Points on a hilly landscape, in no order, each with its height.
A climber steps from a point to the highest of its 3 nearest points, and stops where none of them is higher. Distance is the straight distance between rows; heights are no part of it.
q42 (h 218): [102 156 169 140 135  83 129 184 149 135  62 157 170 149  92  90 101 107
 153  56]
q32 (h 220): [113 141 158 134 137 109 122 170 130 133  87 148 162 147 103 102 116 100
 142  72]
q447 (h 594): [146 105 135 116 154 118 134 155 115 153 144 144 145 145  98 108  98 131
 113  67]
q103 (h 193): [198  62  97 101 145 186  78  53 127 127 207 101 103 108 134 105 102 181
  73  96]
q299 (h 100): [ 64 200 167 160 114  66 135 176 148 140  23 169 153 153 100 153 147  68
 191 127]
q282 (h 388): [129 124  73 129 102 203 103  72 152  84 169 109  69 101 188 181 187 157
  88 211]
q462 (h 581): [141 116 140 125 148 114 125 146 119 149 125 146 152 150 102 111 118 110
 114  85]
q730 (h 741): [111 148 162 137 135 102 119 176 139 130  82 154 168 145  94  94 111  96
 148  65]
q341 (h 244): [ 83 187 144 150 123  78 145 167 125 137  61 152 141 143 116 161 154  75
 168 160]
q901 (h 213): [142 102  77 115 120 172 115  68 144 111 179  98  76 112 166 162 162 169
  93 186]
q317 (h 246): [ 80 187 155 145 130  62 151 188 139 145  57 161 149 154 100 132 125  96
 177 105]
q540 (h 412): [164  92 113 110 137 155 126  97 121 133 180 105 111 118 139 120 108 166
 109 130]
q157 (h 567): [116 146 134 137 109 131 145 124 115 106 129 115 117 117 157 146 141 114
 140 193]
q72 (h 355): [153 101  65 110 130 189 108  72 143 113 199  92  81 109 173 149 143 196
  83 169]
q242 (h 564): [121 137 135 138 109 138 141 116 117 109 128 113 119 111 152 142 141 113
 134 184]
q967 (h 89): [ 60 211 167 161 106  66 134 172 141 127  25 163 156 143 109 160 153  67
 192 139]
q497 (h 160): [ 89 169 165 143 133  80 142 191 150 136  55 159 165 148  96  98 100 110
 167  63]
q3 (h 554): [105 161 122 138 111 115 161 132 119 109 111 118 106 121 155 161 152 111
 151 210]
q905 (h 156): [ 75 182 160 145 128  52 150 199 158 152  43 171 160 160  93 115 112 103
 179  86]
q486 (h 407): [161  86 122 109 141 143 130 112 110 148 174 119 125 124 124 112 105 152
 105 102]
q555 (h 371): [159  99  69 108 132 193 105  71 137 112 201  92  83  97 171 140 132 195
  84 150]
q982 (h 493): [128 111 141 120 164  87 125 180 153 150  91 160 168 157  73  77  95 124
 128  28]
q304 (h 294): [101 170 158 142 137  97 144 176 120 133  84 143 155 138 113 121 119 101
 158  98]
q902 (h 532): [137 108 106 130 102 155 119  85 139 105 157 108  95 116 154 147 158 138
 111 187]
q782 (h 444): [165  94 106 105 138 158 122  93 118 131 186 105 106 116 139 121 113 169
 103 128]
q438 (h 436): [130 127 139 135 135 124 124 134 117 137 124 138 146 136 109 126 130 106
 126 106]
q331 (h 337): [123 147 152 134 130 121 130 144 114 129 111 134 149 130 120 127 128  98
 137 120]
q715 (h 120): [111 127 163 133 145  86 119 185 158 136  66 160 176 151  79  81  93 106
 142  39]
q553 (h 335): [182  72 109 102 136 184 100  69 118 125 194  96 112 107 144 106 106 174
  91  99]
q579 (h 257): [ 85 190 148 146 130  74 149 176 129 142  65 154 142 140 114 152 147  90
 172 140]
q534 (h 303): [183  74  95 107 139 192  85  53 127 117 207  87 103 101 150 110 112 186
  76 113]
q223 (h 598): [164  95 132 103 152 142 132 132 106 148 166 125 138 129 110 103  93 148
 112  67]
q235 (h 573): [112 148 126 139  98 140 150 120 125 103 128 110 105 114 169 150 150 126
 138 205]
q220 (h 369): [131 127 148 138 122 131 130 120 108 127 124 123 133 121 130 129 130 106
 135 142]
q433 (h 248): [105 156 159 137 136 109 130 170 127 129  87 151 161 141 112 118 117  96
 149  84]
q155 (h 578): [150  98 134 110 158 120 133 158 119 151 140 141 149 139  95  99  92 139
 111  54]
q641 (h 297): [ 96 172 152 141 131 104 149 165 115 134  94 139 145 134 126 140 134 102
 157 136]
q335 (h 516): [131 108 146 119 158  96 125 173 139 161 112 156 162 153  80  87  94 127
 121  40]
q875 (h 395): [171  86  95 109 135 177 120  76 119 124 189  94 106 103 151 118 111 182
 102 127]
q25 (h 568): [108 153 125 138 103 128 155 123 118 106 125 110 106 112 160 152 148 122
 144 208]
q710 (h 579): [157 100 132 111 156 132 136 142 112 146 157 131 145 135 103 107  93 140
 111  65]
q685 (h 521): [128 124 108 136  93 163 126  89 140  90 144 103  99 106 168 152 166 135
 118 201]
q236 (h 501): [134 114 145 122 157 105 123 157 124 147 113 153 163 149  85 102 112 113
 122  62]
q536 (h 454): [128 110  81 130 102 184 109  72 150  97 166 104  81 113 168 163 171 154
  98 205]
q870 (h 514): [123 123 100 139  92 174 115  80 141  88 155 107  86 115 175 162 170 145
 114 212]
q12 (h 249): [109 159 164 138 132 103 134 180 131 131  80 149 164 140 111 114 114 101
 154  78]
q928 (h 315): [158  94 112 111 141 139 133 106 115 140 173 120 123 125 127 123 107 154
 116 124]
q987 (h 280): [147 101  67 111 126 183 107  69 144 111 196  97  69 114 170 153 156 184
  84 179]
q977 (h 503): [139 119 137 127 131 123 126 131 115 138 122 136 143 132 110 123 132 108
 121 112]
q663 (h 537): [139 109 137 111 163 106 132 169 128 159 124 147 160 148  86  92  92 131
 118  40]
q370 (h 608): [146 107 135 117 148 119 127 139 114 152 138 138 142 143  95 119 116 125
 116  88]
q594 (h 191): [ 77 194 156 153 114  74 135 170 133 133  52 158 149 139 114 168 160  71
 180 160]
q933 (h 699): [143  98  78 119 118 161 116  74 142 117 174 103  87 114 153 147 156 165
  93 181]
q762 (h 271): [ 86 184 146 148 125  78 149 169 126 142  76 149 135 140 117 157 149  87
 166 158]
q73 (h 298): [ 93 178 139 144 122  86 153 164 113 136  88 142 132 135 127 154 143  94
 167 164]
q531 (h 561): [125 132 123 143  99 147 134 106 122 103 139 108 108 116 158 142 146 124
 127 189]
q202 (h 390): [164  89  91 113 131 167 122  75 122 125 191  96  98 108 153 127 118 180
  97 136]
q566 (h 534): [150  97 121 119 146 122 131 127 109 147 153 129 132 137 113 120 118 136
 111 111]
q576 (h 324): [148 101 115 119 131 133 125 101 117 142 162 119 117 129 124 128 131 135
 112 139]
q610 (h 401): [131 133 146 136 129 124 125 134 112 132 123 135 141 127 123 125 134 103
 133 119]
q857 (h 492): [131 117  90 130  98 173 111  73 146  97 161  99  87 112 168 161 167 147
 103 198]
q500 (h 123): [ 89 147 170 133 133  71 129 193 162 133  44 166 171 148  83  73  82 101
 169  39]
q690 (h 575): [144 110 132 119 139 121 127 127 115 141 140 133 138 139 103 118 126 116
 118 111]
q27 (h 277): [ 88 177 160 142 135  86 148 184 137 139  70 159 157 146 114 118 115 106
 173  90]
q742 (h 67): [119 127 159 133 142  92 119 174 149 141  78 157 172 155  82  86 104 100
 138  44]
q57 (h 138): [ 80 176 169 140 131  67 149 198 155 145  45 161 164 152  94  97  96 110
 174  61]
q821 (h 287): [ 86 185 143 146 127  84 150 161 119 136  80 149 134 136 124 165 150  87
 162 174]
q774 (h 344): [145  98  90 119 119 154 111  80 137 124 168 110  96 119 149 137 150 160
 104 172]
q133 (h 513): [145 106 120 130 119 139 122  95 121 127 148 114 112 121 132 135 139 127
 122 163]
q356 (h 572): [158 100 131 114 147 132 132 130 106 149 163 123 136 133 110 113  99 142
 115  89]
q811 (h 556): [146  98 135 109 157 114 133 161 129 153 132 143 157 150  93  93  91 138
 115  45]
q440 (h 576): [175  76 131 108 148 155 114 116 105 140 173 121 134 121 123  98  87 153
  99  68]
q178 (h 762): [154  92 103 113 131 146 122  90 126 130 170 107 106 124 135 126 134 154
 113 156]
q377 (h 487): [144 104 127 120 132 128 128 115 111 144 142 129 125 134 115 129 127 119
 117 123]
q728 (h 114): [109 120 166 121 146  57 118 185 167 148  48 167 176 153  65  62  79 107
 146  21]
q295 (h 548): [142 111 113 127 106 147 116  87 129 115 147 111 108 119 147 135 148 136
 117 177]
q637 (h 311): [ 97 172 135 147 114  89 156 149 113 128  98 136 124 126 133 161 152  97
 161 194]
q7 (h 515): [160  92 103 111 134 151 126  84 124 132 180 103 102 118 143 127 124 170
 108 142]
q872 (h 262): [ 86 184 156 143 137  76 151 190 134 144  67 156 148 148 109 132 124 102
 171 111]
q889 (h 510): [114 137  99 139  93 171 134  95 144  84 148 104  87 109 185 160 169 148
 120 217]
q323 (h 559): [113 148 114 138  98 142 147 109 132  94 137 107  96 112 169 161 155 135
 138 214]
q267 (h 367): [119 134  83 133  89 195 110  83 152  73 162 107  79 109 190 178 184 156
 101 219]
q564 (h 427): [190  71 118 105 146 175 103  83 111 127 193 106 124 106 128  96  93 166
  91  83]
q806 (h 409): [167  90 104 110 135 165 121  84 117 132 193 100 110 105 147 116 111 179
 102 126]
q697 (h 623): [167  88 134 104 150 145 125 128 109 145 168 125 144 125 116 100  86 149
 105  73]
q840 (h 387): [138 109  84 127 113 170 112  72 146 106 164 107  87 110 160 152 165 153
  98 191]
q35 (h 306): [107 156 158 139 127 114 137 162 113 131 101 139 155 130 121 128 123  97
 150 111]
q94 (h 560): [124 124 134 138 106 140 133 108 120 108 135 113 119 112 148 135 142 118
 130 175]
q858 (h 320): [117 156 146 138 125 116 146 143 113 119 105 132 133 122 143 145 131 106
 143 149]
q305 (h 153): [ 75 192 156 153 119  68 140 173 140 136  49 164 148 150 104 157 151  75
 176 147]
q760 (h 488): [151  97  91 115 130 156 120  78 131 125 172 100  99 123 143 134 137 159
 106 159]
q478 (h 443): [139 121 133 133 113 135 122 106 117 124 137 123 127 120 134 135 141 114
 123 152]
q389 (h 321): [145  97  73 117 122 170 118  73 143 117 186  97  84 113 162 146 143 180
  93 172]
q359 (h 299): [105 171 149 142 128 104 149 173 123 132  91 138 154 135 119 132 127  97
 157 116]
q718 (h 126): [ 75 196 157 156 122  67 140 186 141 142  45 164 152 152 108 149 146  80
 183 130]
q28 (h 455): [151 100 112 122 126 136 122  93 119 131 158 118 113 125 133 134 138 139
 112 151]
q895 (h 491): [174  85 123 107 141 160 119 103 111 133 184 112 124 113 131 107  94 164
 100  90]
q772 (h 327): [125 135 143 139 118 128 123 130 111 120 120 124 143 123 133 129 134  96
 135 137]
q474 (h 149): [103 143 163 129 137  79 118 186 162 138  53 164 177 153  81  78  92 104
 151  38]
q199 (h 504): [187  76 128 105 139 167 110  93 109 132 185 112 132 114 119  96  84 160
  94  80]
q113 (h 319): [103 162 136 138 117 110 153 145 113 124 111 127 123 124 145 150 139 103
 157 181]
q56 (h 336): [125 138 146 139 115 134 135 130 107 117 124 123 131 119 141 131 135 105
 141 151]
q276 (h 168): [115 143 156 140 134 114 122 158 122 133  98 150 159 138 106 116 122 101
 139  89]
q981 (h 380): [161  95  85 106 133 178 114  74 133 116 191  95  92 104 161 129 132 187
  90 146]
q973 (h 202): [ 68 188 160 149 126  55 144 192 151 150  36 170 156 157  99 134 134  95
 186 104]
q396 (h 555): [134 115 121 130 106 145 122  96 123 110 144 116 113 117 149 139 150 123
 117 175]
q924 (h 29): [136 109  63 114 113 193 108  69 153 107 181 107  70 110 177 172 174 173
  83 195]
q542 (h 305): [122 145 152 139 123 127 132 140 110 126 115 132 140 129 130 130 130  97
 139 140]
q489 (h 358): [167  80  86 109 137 203  96  61 135 110 202  89  93  96 166 122 119 196
  79 129]
q371 (h 326): [114 147 138 137 116 133 145 136 110 118 123 124 129 117 141 141 140 108
 141 164]

For each start below, name the point where the climber stops.
q967 | q235
q553 | q697
q924 | q235
q987 | q178
q103 | q697
q973 | q370
q637 | q235
q594 | q235
q489 | q178
q202 | q178

For each start below, name every point that the climber comes to, in order.
q534 | q489 > q981 > q875 > q782 > q7 > q178
q497 | q27 > q304 > q359 > q35 > q331 > q610 > q977 > q690 > q370
q433 | q12 > q304 > q359 > q35 > q331 > q610 > q977 > q690 > q370
q641 | q35 > q331 > q610 > q977 > q690 > q370
q276 | q35 > q331 > q610 > q977 > q690 > q370
